Each scene shows the same named points in several views. A view is turned or mirrored, shifted and resized as a whole, has a little noise and may leave points out.
In the rows, 128 means zero.

Scene 1
View 1
k_587: [169  72 145  69 108  76 127 176 115 108 142 133 157 159 165 104  94 154
  82 143 174 112 120 126 105]
k_203: [169  91 152  72 107  86 124 166 118 117 136 132 141 155 164 112  92 145
  94 149 166 126 115 127 128]
k_534: [120  73 178  45  91  60 114 212 130  83 175 130 185 132 141 140  87 165
  63 170 187  94  75 116  93]
k_238: [185 128 158  89 112 114 114 122 111 148 105 132  85 160 170 124  96 115
 125 152 130 166 119 129 190]
k_669: [217 153 158 103  99 126 137 107 107 160  77 118  43 162 195 125  96 129
 135 143 113 208 145 158 228]
k_318: [201 128 158  87  93  99 148 145 112 134 101 120  77 155 191 122  91 158
 112 142 135 184 140 157 188]
k_516: [194 116 154  84  91  88 150 160 114 123 113 116  96 154 190 118  89 170
  99 144 146 173 141 160 168]
k_568: [227  59 100  98 126  81 147 146  99 130 123 137 144 187 199  59 101 159
  98 111 176 125 172 135  93]
k_854: [207  94 134  88 110  93 140 147 109 132 115 128 114 171 187  95  95 153
 105 134 155 150 148 138 141]
k_227: [206 102 141  84  91  80 165 170 109 115 118 115 104 160 199 106  88 187
  88 133 155 169 156 166 147]
k_552: [192  99 146  84 103  91 138 153 111 127 118 126 114 163 180 108  93 153
 100 139 154 150 136 142 148]
k_380: [209 137 155  95 100 112 141 125 112 146  93 121  63 158 191 119  93 139
 123 142 125 192 144 152 201]
k_858: [188 152 176  87  94 119 126 123 115 149  97 121  58 148 175 140  93 127
 126 157 117 194 123 145 221]
View 2
k_587: [127  96 153 141 152 112  87 138 139 178 119 124  84  83 116 115 129 111
 114 113 127 157 145 157  98]
k_669: [110 113 109 139 145 130 141 121  88 141  75  87 134 190 125 164 120 154
 149 107 122 111 108  93 118]
k_552: [116 100 138 137 145 112 109 131 124 169 102 112 105 120 118 139 122 130
 127 112 125 138 130 135 107]
k_858: [115 120 112 136 167 146 127 120  88 143  89  98 126 181 126 147 121 141
 148 114 137 118 115 106 121]
k_854: [118  94 142 142 133 103 112 132 127 171  96 109 103 118 116 145 126 133
 125 107 115 139 129 131 103]
k_203: [127 103 145 140 160 122  93 133 129 169 114 119  91 102 118 120 129 112
 125 113 130 149 140 147 103]
k_516: [104 101 131 126 149 114 116 122 115 172 101 120 116 132 121 155 114 135
 140 122 130 134 118 134 116]
k_238: [128 115 124 148 162 139 118 132 101 141  92  94 111 159 121 132 129 132
 135 103 125 126 130 113 110]
k_380: [111 109 118 136 146 124 131 124  98 152  83  99 125 169 123 158 120 145
 143 110 123 120 112 108 115]
k_534: [127 106 158 128 195 139  60 131 138 184 147 148  71  67 121  89 125  88
 119 133 159 173 156 187 103]
k_318: [106 104 126 131 140 113 128 123 108 163  90 105 123 153 121 160 117 145
 141 114 121 125 114 117 115]
View 3
k_227: [132 147  75 146 162 124  98 161 108  83 131 119 136 107 125 105  83 122
 132 142  88 153 146 146 116]
k_552: [120 145  96 148 161 124  96 149 114  94 138 123 142 126 107 122 111 114
 137 133 107 137 137 146 109]
k_238: [117 135 123 120 144 118 118 155 135 117 144 131 157 132  89 149 126 112
 153 122 132 158 110 145 110]
k_858: [125 133 123 101 132 118 137 170 142 120 143 135 154 111  90 143 114 115
 164 130 133 196 100 141 117]
k_854: [123 144  96 148 161 122  95 151 114  94 138 122 146 127 108 126 108 115
 136 130 104 133 138 146 110]
k_203: [101 152 105 171 169 134  90 116 106  84 153 128 129 140  96 124 130 102
 136 136 110 107 139 144  98]
k_318: [131 140  99 121 144 119 116 170 125 103 135 125 149 109 107 127  99 118
 148 134 113 177 124 144 117]
k_534: [ 72 167 103 201 180 160 105  63  82  57 177 145  78 121  93  88 140  81
 143 171 105 100 144 135  82]
k_516: [128 144  92 135 152 123 112 159 116  94 137 125 139 107 113 117  97 117
 144 141 102 165 134 144 113]
k_587: [102 153  94 183 175 134  84 113  99  77 155 125 123 136 103 113 124 103
 129 142 100  97 149 145  99]
k_568: [131 145  71 176 183 114  53 155 104  86 127 103 160 152 122 129 102 125
 110 117  88  81 171 156 112]
View 4
k_227: [149 119 138 113 181 153 122 105 134 154  93 105  93  86  86 114 140 107
 112 141 123 166 100 178 122]
k_318: [139  74 139  91 154 132 100 109 140 162  95 103 124  76  97 110 146 125
 113 158 113 143 150 164 120]
k_669: [115  13 150  64 139 114  83 114 141 162  79  83 145  60 110  90 148 133
 113 188  97 114 184 159 122]
k_238: [144  58 171  90 129 132 110 107 146 167 116 132 158  75 110 113 154 151
 112 158 126 122 175 130 113]
k_380: [126  47 151  79 148 126 101 111 142 162  87  98 136  68 104  99 147 130
 113 174 108 128 163 160 118]
k_854: [146 102 181 116 168 159 148 102 148 156 104 123 122  87  98 106 142 125
 111 147 132 145 112 151 113]
k_858: [134  38 131  73 123 112  77 114 138 169 103 109 152  67 106 113 154 145
 115 168 109 127 194 145 118]
k_568: [146 135 229 141 198 188 199  91 156 149 100 128 106  99  97  92 133 110
 104 141 150 145  59 148 109]
k_203: [178 139 167 128 149 160 143 102 147 164 137 160 131  95  95 137 154 141
 114 118 149 156 124 128 115]
k_534: [228 214 126 154 138 167 142 103 140 171 183 210 120 118  78 187 167 151
 120  67 171 189 121 113 109]
View 5
k_854: [ 88 155 128 127  77 152 130 122 130 126 177 130 100 109 107 158  91 129
 166 141 120  74 115 155 166]
k_238: [103 159  99 123  88 124 125 158 133 107 153 119 125 132 103 122 137 121
 144 163 109  79 106 123 102]
k_380: [105 166  91 140  66 137 111 146 128 103 189  94 114 152 118 109 116 101
 124 180  99  79 102 147 110]
k_552: [ 87 155 127 125  84 134 128 126 125 127 177 138 111 116 109 149  94 135
 161 135 129  76  98 156 157]
k_534: [ 64 121 171  92 160  62 165 119 111 164 142 228 149  94  87 188  76 200
 194  56 201  80  40 156 170]
k_587: [ 75 139 155 106 110 120 150 114 122 145 153 177 117  90  91 185  81 166
 192  96 155  71  95 153 181]
k_227: [ 84 160 127 141  69 147 114 113 118 128 216 119 100 134 121 141  74 117
 142 143 129  80  85 187 170]
k_203: [ 79 144 140 109 109 112 144 129 126 139 155 166 125 106  98 169  94 156
 178 111 147  75  89 147 157]
k_318: [ 97 162 107 138  76 133 109 135 122 114 201 111 116 146 116 121 100 110
 130 163 118  81  86 164 129]
k_516: [ 88 154 123 131  85 127 124 123 122 127 193 132 114 134 112 140  90 126
 146 142 136  80  83 167 151]
k_669: [113 171  76 145  56 143  99 158 129  92 191  75 118 167 119  91 136  87
 106 203  87  83 103 143  90]
k_568: [ 80 156 150 122  59 185 138  96 136 137 170 134  77  71 103 200  69 141
 205 120 118  64 156 157 217]

Which points are out of place in each view (at most two, in the order of its rows)? Write none if all are in place.
view 1 => none
view 2 => k_318
view 3 => k_854, k_203
view 4 => none
view 5 => k_227, k_516

Scene 2
View 1
k_777: [129  97 128 120 142  93 159 102 131  91  93 165  88  98 104 133 138 113
 142 152 140 125 112 126 133]
k_15: [120  78  97 144 147 102 158 154 102  97 116 144  80  85 119 150 139 103
 144 126 138 115 119 103 138]
k_563: [163  92 146 125 147  92 157 105 160 117  98 132  82  86 126 125 157 118
 123 152 133 139 115 106 142]
k_27: [133  82 117 134 150 100 157 131 121 102 109 141  83  88 121 140 145 107
 139 140 137 127 115 105 140]
k_748: [206  84 164 136 151  93 154 118 198 156 106  83  73  72 159 119 181 119
  97 148 122 158 119  76 152]
k_391: [126  82 134 117 157 100 152  95 125  97 104 154  92  99 121 131 146 107
 145 166 149 140 105 122 137]
k_739: [157  92 153 118 152  95 154  90 158 116  96 137  87  94 127 123 155 115
 128 164 139 144 111 114 138]
k_252: [157  60 117 151 160 106 150 162 133 135 133  92  74  71 158 142 164 100
 124 130 132 140 119  71 151]
k_551: [145  83 129 129 150  98 155 118 135 109 106 137  84  88 126 133 150 110
 133 149 136 135 113 106 141]
k_232: [149  60 140 131 172 108 145 117 136 128 126 103  85  84 159 128 164  98
 132 164 144 159 105  90 148]
k_524: [149 123 125 125 120  81 171 111 151  90  74 174  80  93  83 135 134 129
 132 132 125 105 122 129 131]
k_907: [124  90 106 134 140  96 161 136 114  92 104 158  83  90 105 145 136 108
 143 133 136 112 118 114 136]
k_977: [167 103 124 137 131  87 166 136 160 115  96 135  73  78 114 137 151 123
 118 126 123 117 126  99 141]
k_348: [142  93 143 115 151  95 154  88 144 101  95 154  91  99 117 126 147 114
 138 165 142 140 107 123 135]
k_633: [154  81 140 126 157  98 153 111 146 118 107 128  84  87 136 127 157 110
 129 156 138 144 112 103 143]
View 2
k_348: [159 116 130 146 145 138 120 177 128 104 130 124 111 118 141 139 103 112
 125  94 106 120 156 139 125]
k_27: [128 115 118 136 139 160 127 179 107  96 112 105 109 132 122 151 117 126
 105 105 123 125 159 148 135]
k_777: [139 103 128 152 142 135 128 180 133  91 125 115 119 124 135 150 111 123
 119  91 106 125 164 153 129]
k_252: [128 151 102 107 124 199 114 170  65 123  97 102  81 134 107 139 116 117
  82 132 140 116 142 129 144]
k_15: [107 105 113 138 137 168 135 182  99  86 104  92 112 143 109 162 130 139
  94 110 131 129 165 156 142]
k_391: [159 115 129 144 155 147 124 182 118 106 127 121 109 124 135 141 105 117
 131  95 116 128 154 138 130]
k_907: [119 107 119 145 129 151 130 179 119  88 113 103 114 131 122 158 119 127
  97 102 114 122 166 154 135]
k_232: [162 143 118 115 151 183 114 177  78 127 114 118  88 126 124 130 106 112
 119 118 136 124 137 120 140]
k_633: [154 134 121 131 135 161 113 174 106 117 120 119  96 120 132 136 103 108
 110 109 115 116 148 132 131]
k_748: [163 178 105 105  98 177  86 152  93 147 112 131  68 105 138 112  85  76
  81 129 101  90 133 116 123]
View 3
k_748: [167 118 161 144 124 112 139 140 100 111  90 127 110 109 149 108 141 118
  95 146 118 142 144 112 133]
k_348: [136 137 131 124 141 137 112 124 138 116 130 151 136 128 151 102 109 131
 119 130 123 133 133 107 123]
k_739: [146 133 139 129 137 132 118 129 129 113 123 145 129 123 151 101 117 129
 112 134 120 133 137 106 124]
k_27: [131 139 129 130 140 133 110 106 143 130 106 144 139 125 141 117 121 131
 129 138 127 146 123 122 129]
k_252: [144 123 139 150 129 117 120 107 127 133  75 126 119 117 139 131 138 125
 124 155 131 159 137 135 133]
k_15: [125 143 124 129 141 132 107  93 151 140  95 146 143 126 135 126 123 133
 137 141 130 153 114 132 133]
k_391: [130 137 122 128 141 140 104 116 146 120 127 150 136 130 151 107 108 134
 127 134 127 138 136 112 120]
k_907: [125 147 128 123 142 135 108  99 151 134 106 152 147 126 137 117 119 131
 132 132 126 145 111 124 132]
k_524: [133 159 141 105 146 138 118 115 140 125 121 162 155 123 135  98 121 129
 116 117 114 130  95 109 138]
k_977: [143 143 149 122 138 125 126 116 126 126  97 146 139 116 136 110 134 124
 113 131 117 142 108 119 140]
k_563: [147 133 142 129 136 128 122 126 127 117 114 143 129 120 146 104 124 126
 110 133 120 138 130 110 130]
k_551: [137 136 133 131 138 131 114 114 136 124 110 145 133 123 145 114 120 130
 121 138 125 144 128 117 129]
View 4
k_777: [116 103 133 134 136 127 139 114 159 139 129 112 156 135 100 119 148 133
 122 114 160 142 130 141 117]
k_633: [123 110 160 111 137 112 148 117 131 135 134 132 156 135 131 115 155 112
 125 132 149 124 115 126 130]
k_348: [123 113 146 128 130 133 151 111 147 142 132 115 160 134 104 111 148 123
 117 126 146 136 122 135 117]
k_232: [112 122 165  93 137 109 150 118 118 124 152 151 149 135 135 109 169  93
 135 136 157 115  97 117 140]
k_15: [ 94  91 128 117 160  91 117 129 163 124 137 135 135 140 117 136 165 129
 144 106 190 133 126 131 137]
k_551: [115 104 148 117 141 109 141 118 141 134 132 129 152 136 123 120 154 121
 129 126 159 128 120 131 130]
k_252: [108  98 169  89 157  71 131 130 121 119 142 162 140 140 163 128 169 104
 144 131 173 107 107 115 152]
k_524: [131  80 137 152 140 111 132 116 172 149 105  99 159 137 113 134 131 156
 113 116 156 145 151 146 114]
k_907: [101  91 127 127 152 104 125 125 166 130 130 123 142 138 109 132 155 136
 133 108 179 138 131 138 130]
k_977: [131  81 160 128 147  85 130 125 147 138 113 124 157 138 149 136 141 139
 119 127 157 125 135 131 131]
k_563: [134 103 164 120 134 110 148 114 133 141 125 124 162 135 134 118 146 123
 117 136 142 124 123 128 126]
k_739: [133 113 161 121 127 125 155 111 133 143 129 123 164 132 122 111 147 119
 116 136 139 127 118 130 121]
k_748: [155 102 205  98 132  82 158 118  96 141 121 146 170 137 185 118 146 107
 115 160 123 100 111 111 137]
k_391: [110 118 135 124 134 136 147 113 150 134 141 120 151 134  96 109 157 117
 126 120 157 136 116 135 120]
View 5
k_563: [139 137 134  98 131 149 119 155 123 133 104 159 142 172 129 103 145 121
 148 165 152 130 144 151 168]
k_633: [132 137 136  97 132 143 126 153 121 131 104 158 147 177 130 102 146 121
 155 169 145 130 140 145 165]
k_15: [ 79 136 124 118 132 159 136 140 136 118  95 145 155 192 139  79 162  83
 206 193 121 111 127  77 157]
k_27: [ 99 136 126 111 135 152 133 144 127 123  98 148 153 186 133  94 152 101
 185 186 125 118 132 108 158]
k_524: [110 149  87 149 151 202  94 140 136 118  89 139 130 148 127 118 129  85
 140 175 143 110 144 129 147]
k_748: [182 128 175  50 104 128 122 185 126 147 100 191 124 177 144  70 175 130
 137 149 193 150 157 176 206]
k_739: [141 138 133  99 138 138 123 150 116 131 111 154 150 173 122 116 134 133
 145 165 142 132 140 164 159]
k_232: [131 125 168  65 119 102 153 157 116 136 114 162 164 205 134  86 162 137
 185 172 132 137 131 134 174]
k_252: [120 123 172  64 104 126 148 170 134 135  98 173 144 203 151  49 192 101
 203 179 154 134 136 102 191]
k_907: [ 87 139 111 129 140 168 125 140 132 117  94 138 150 181 133  99 147  88
 186 189 123 111 131  96 150]
k_391: [109 138 123 115 147 134 135 134 113 123 111 137 167 187 118 126 127 129
 168 179 110 119 127 135 143]
k_977: [125 142 122 110 126 179 107 160 140 128  89 161 124 163 141  80 160  87
 156 170 163 123 149 126 173]
k_777: [105 143 105 130 148 160 121 134 123 119 103 137 154 172 121 125 128 113
 162 179 119 115 133 131 142]
k_551: [117 136 133 106 133 143 130 148 124 126 102 152 151 183 131  99 150 113
 170 178 134 124 137 127 161]

Which points are out of place in each view (at most two, in the order of its rows)? Write none if all are in place.
view 1 => none
view 2 => k_391, k_907
view 3 => none
view 4 => none
view 5 => k_633

Scene 3
View 1
k_332: [113 128 118 152 128 132 129 142 104 151 121 162 143  80 117 129 133 140
 112 109 128 104 157 137 141]
k_655: [129 124 119 136 121 127 117 136 105 153 116 154 132  95 129 121 143 132
 118 120 132 116 143 121 141]
k_124: [107 123 115 117 144 131 118 134 109 141 118 145 123  90 124 121 159 107
 120 130 146 113 143 144 128]
k_389: [113 123 117 122 137 129 120 134 106 146 116 145 127  91 125 119 154 116
 121 126 141 114 146 138 134]
k_635: [117 123 117 126 134 130 118 134 106 148 116 148 128  92 126 121 152 119
 119 124 138 113 145 134 135]
k_892: [132 120 118 118 126 126 108 130 106 149 113 145 121 102 135 115 157 115
 123 131 140 123 134 120 136]
k_945: [120 119 118 133 130 134 107 137 114 137 125 162 123  89 130 120 150 113
 112 130 142 122 131 133 127]
k_696: [120 122 116 109 137 128 113 129 106 146 112 138 118 100 129 116 164 107
 126 135 145 119 139 132 132]
k_36: [122 115 118 125 129 134  96 134 119 128 128 163 112  93 138 116 159  98
 111 139 147 131 119 128 120]
k_767: [101 129 115 142 141 133 133 140 104 149 118 154 142  78 113 130 139 133
 116 111 134 101 163 149 138]
k_612: [116 119 117 140 130 135 108 139 117 131 129 168 124  84 129 122 147 112
 108 127 141 121 131 136 125]
k_834: [114 121 117 140 132 136 114 139 113 138 125 165 128  83 126 124 145 119
 111 123 138 116 139 138 129]
k_614: [100 124 115 134 145 137 122 138 111 138 124 157 131  78 119 125 148 116
 113 122 141 109 148 151 127]
k_84: [110 118 115 119 140 135 105 134 117 128 125 155 114  89 129 117 162  97
 115 137 151 124 128 141 120]
k_323: [109 126 114 122 142 130 124 134 104 148 115 144 128  89 121 121 154 116
 121 123 140 110 150 142 134]
k_301: [115 126 117 140 132 132 123 138 106 148 119 156 136  85 121 125 143 129
 116 117 134 109 150 135 137]
k_404: [124 125 115  99 138 122 120 127  97 159 103 123 121 107 128 114 166 113
 134 132 142 115 148 128 140]
k_915: [134 117 119 123 122 129  98 132 114 138 121 156 113 101 139 114 158 106
 116 138 143 130 121 119 127]
k_152: [112 124 116 125 139 132 118 134 108 142 119 149 124  89 124 121 153 114
 118 126 142 114 144 140 131]
k_734: [124 122 116 105 135 125 111 128 104 149 110 135 117 104 132 113 166 107
 127 135 145 120 139 127 134]
k_919: [100 122 114 139 142 138 117 139 116 130 129 166 128  75 120 126 147 110
 108 124 144 112 140 150 122]
View 2
k_404: [131  97 103  74  96 141 114 186 138 127 118  80 141 156 139 105 174 145
 100  90 163  96 143 133 147]
k_36: [129 132 116  94  98 175 125 137 152 156  95 104 126 147 131 111 126 150
 148  94 147 110 120  92 147]
k_635: [138 113 106 107 111 155 120 165 142 135 127 106 143 147 125 121 150 135
 109  90 147 120 141 117 153]
k_919: [140 142 119 135 130 171 138 156 147 151 124 130 145 141 123 147 137 129
 105 104 123 131 137  95 153]
k_767: [146 117 109 138 132 153 129 175 137 132 150 123 157 142 117 145 155 118
  82  95 131 139 152 119 156]
k_612: [137 133 115 117 114 172 127 142 148 149 116 117 137 141 121 126 128 136
 133  94 138 129 130  96 150]
k_301: [143 115 105 126 120 155 120 163 139 134 141 115 151 141 117 130 146 125
 104  88 140 135 143 117 154]
k_332: [148 110 102 140 128 153 119 159 135 127 157 124 160 137 107 136 141 116
 101  84 138 151 150 118 156]
k_124: [135 126 114 101 114 161 132 174 145 145 112 104 138 151 137 127 156 140
 103 101 140 106 136 108 149]
k_915: [129 117 109  87  92 165 116 140 148 144 101  96 129 147 127 102 130 150
 149  86 158 111 125 103 146]
k_834: [139 124 113 122 116 166 125 150 144 143 127 118 143 142 120 127 135 131
 119  92 138 131 136 104 152]
k_892: [132 104 104  88  93 154 110 156 141 134 116  93 137 148 125 102 145 143
 130  85 160 113 134 119 148]
k_323: [138 112 108 108 116 151 125 180 140 133 130 103 147 149 129 128 162 132
  90  96 142 115 146 121 153]
k_655: [142  99  99 113 105 152 111 152 137 126 140 105 147 141 112 115 139 129
 122  78 155 137 142 120 153]
k_152: [136 122 112 107 111 160 126 167 145 143 120 108 140 148 129 126 150 137
 107  97 141 116 138 111 151]
k_734: [130 108 106  79  94 153 118 171 142 137 109  86 135 152 137 106 158 148
 116  92 157  98 134 120 148]
k_945: [134 126 113 109 108 169 124 146 147 146 115 113 137 144 123 119 133 138
 131  92 143 122 132 100 150]
View 3
k_152: [131 158 136 133  97 123 128 170 101 105 104 170 154 114 139 144  98 159
 136 140 123 118 129 179 124]
k_301: [109 174 144 135  94 128 112 165  92  89  95 158 146 103 139 115 100 158
 124 131 121 123 133 181 107]
k_612: [129 161 161 143  86 130 130 161 115 115 120 137 139 123 134 146 109 135
 135 128 117 123 120 181 104]
k_767: [ 96 172 154 120  97 130 100 169  76  77  92 157 166  99 145  97  92 179
 130 149 117 123 138 183 103]
k_84: [152 141 148 136  93 122 148 166 122 129 127 159 155 133 133 175 103 144
 146 145 120 116 120 182 127]
k_915: [152 159 124 155  91 122 148 165 130 129 116 165 121 121 128 176 112 117
 129 109 127 122 116 173 130]
k_696: [147 153 110 136 104 119 140 172 114 117 101 191 147 112 135 168  96 154
 134 134 131 115 130 174 145]
k_734: [148 156  99 138 105 115 143 174 114 118  97 197 142 109 135 172  99 151
 131 130 133 118 131 172 152]
k_614: [119 156 160 124  95 127 120 167  94  98 113 153 169 119 144 129  95 170
 141 155 116 120 130 185 110]
k_389: [126 165 126 135  98 124 124 170 101 100  95 173 144 106 137 140  99 156
 129 130 128 122 131 177 126]
k_892: [139 168 107 149  99 121 136 170 116 114  95 181 128 105 133 160 105 135
 124 113 131 121 127 168 136]
k_332: [ 92 185 153 136  90 133  99 164  83  75  88 147 143  96 143  91 100 159
 117 126 118 128 136 181  93]
k_919: [117 154 181 125  86 132 120 163  98 101 123 133 167 126 142 127 100 162
 144 156 111 121 125 187  97]
k_124: [135 150 136 127 100 122 133 170 104 110 109 174 162 119 140 153  94 164
 141 151 125 116 130 181 131]
k_323: [124 160 131 128 100 123 123 169  95 100  98 177 160 108 141 137  93 170
 135 145 124 118 135 180 128]
k_945: [135 158 147 143  88 127 133 164 115 116 116 149 139 121 133 151 109 137
 133 125 120 123 120 178 113]
k_404: [142 162  82 135 112 114 134 177 103 107  82 217 149  96 139 162  90 163
 127 131 137 116 139 168 160]
k_834: [121 166 157 139  87 130 123 162 105 104 111 144 145 116 136 133 104 144
 130 131 116 123 126 181 104]
View 4
k_332: [ 95  85  74 152 133  66  90 126 100 117 111 162 100 191 105 151  98 126
  76 148  95 116 135  98  93]
k_635: [121 107  93 144 123  73 106 132 122 121 142 139 109 167 107 134 115 151
  80 139  97 125 143 120 127]
k_614: [111  98  90 138 140  76 108 123  94  99 139 139 122 172 101 132 104 127
  82 119 110 123 126 135 124]
k_389: [122 109  97 141 123  73 108 132 123 118 145 135 114 165 106 134 117 147
  79 130  95 125 142 128 133]
k_734: [143 126 109 143 109  80 117 136 149 131 162 121 112 151 108 127 133 171
  79 134  93 132 155 133 152]
k_301: [108  98  85 147 128  71  97 126 109 118 127 149 105 180 104 142 108 135
  78 141  97 120 137 111 111]
k_696: [139 124 108 140 115  79 117 134 139 126 161 121 115 151 108 125 129 166
  81 130  96 130 149 136 151]
k_655: [119 108  82 156 122  73  97 126 131 133 129 152  92 172 106 143 114 162
  76 162  97 122 147  97 114]
k_612: [131 111  75 143 145  88 106 106 102 102 145 148 109 157 100 120 107 162
  86 150 138 126 130 116 126]
k_124: [127 111 103 136 128  77 114 127 115 109 155 127 122 159 103 125 117 145
  81 120 105 128 137 141 142]
k_323: [116 105 102 140 121  70 109 136 116 117 145 133 117 168 107 134 115 138
  79 122  91 125 140 133 130]
k_84: [147 123  93 134 138  91 121 113 112 100 168 128 123 145 101 109 118 166
  88 129 133 131 133 141 152]
k_36: [155 131  82 141 142  97 116 102 118 106 166 136 111 137 100 105 119 188
  91 153 147 132 137 123 148]
k_915: [154 131  84 148 130  93 113 111 139 121 162 137 103 140 104 114 126 195
  85 163 128 132 146 115 145]
k_404: [132 122 120 144  97  68 112 152 160 141 159 116 111 159 110 139 136 162
  75 127  66 126 162 134 149]

Which points are out of place in each view (at most two, in the order of its rows)? Write none if all are in place.
view 1 => k_919
view 2 => k_323
view 3 => k_389
view 4 => none
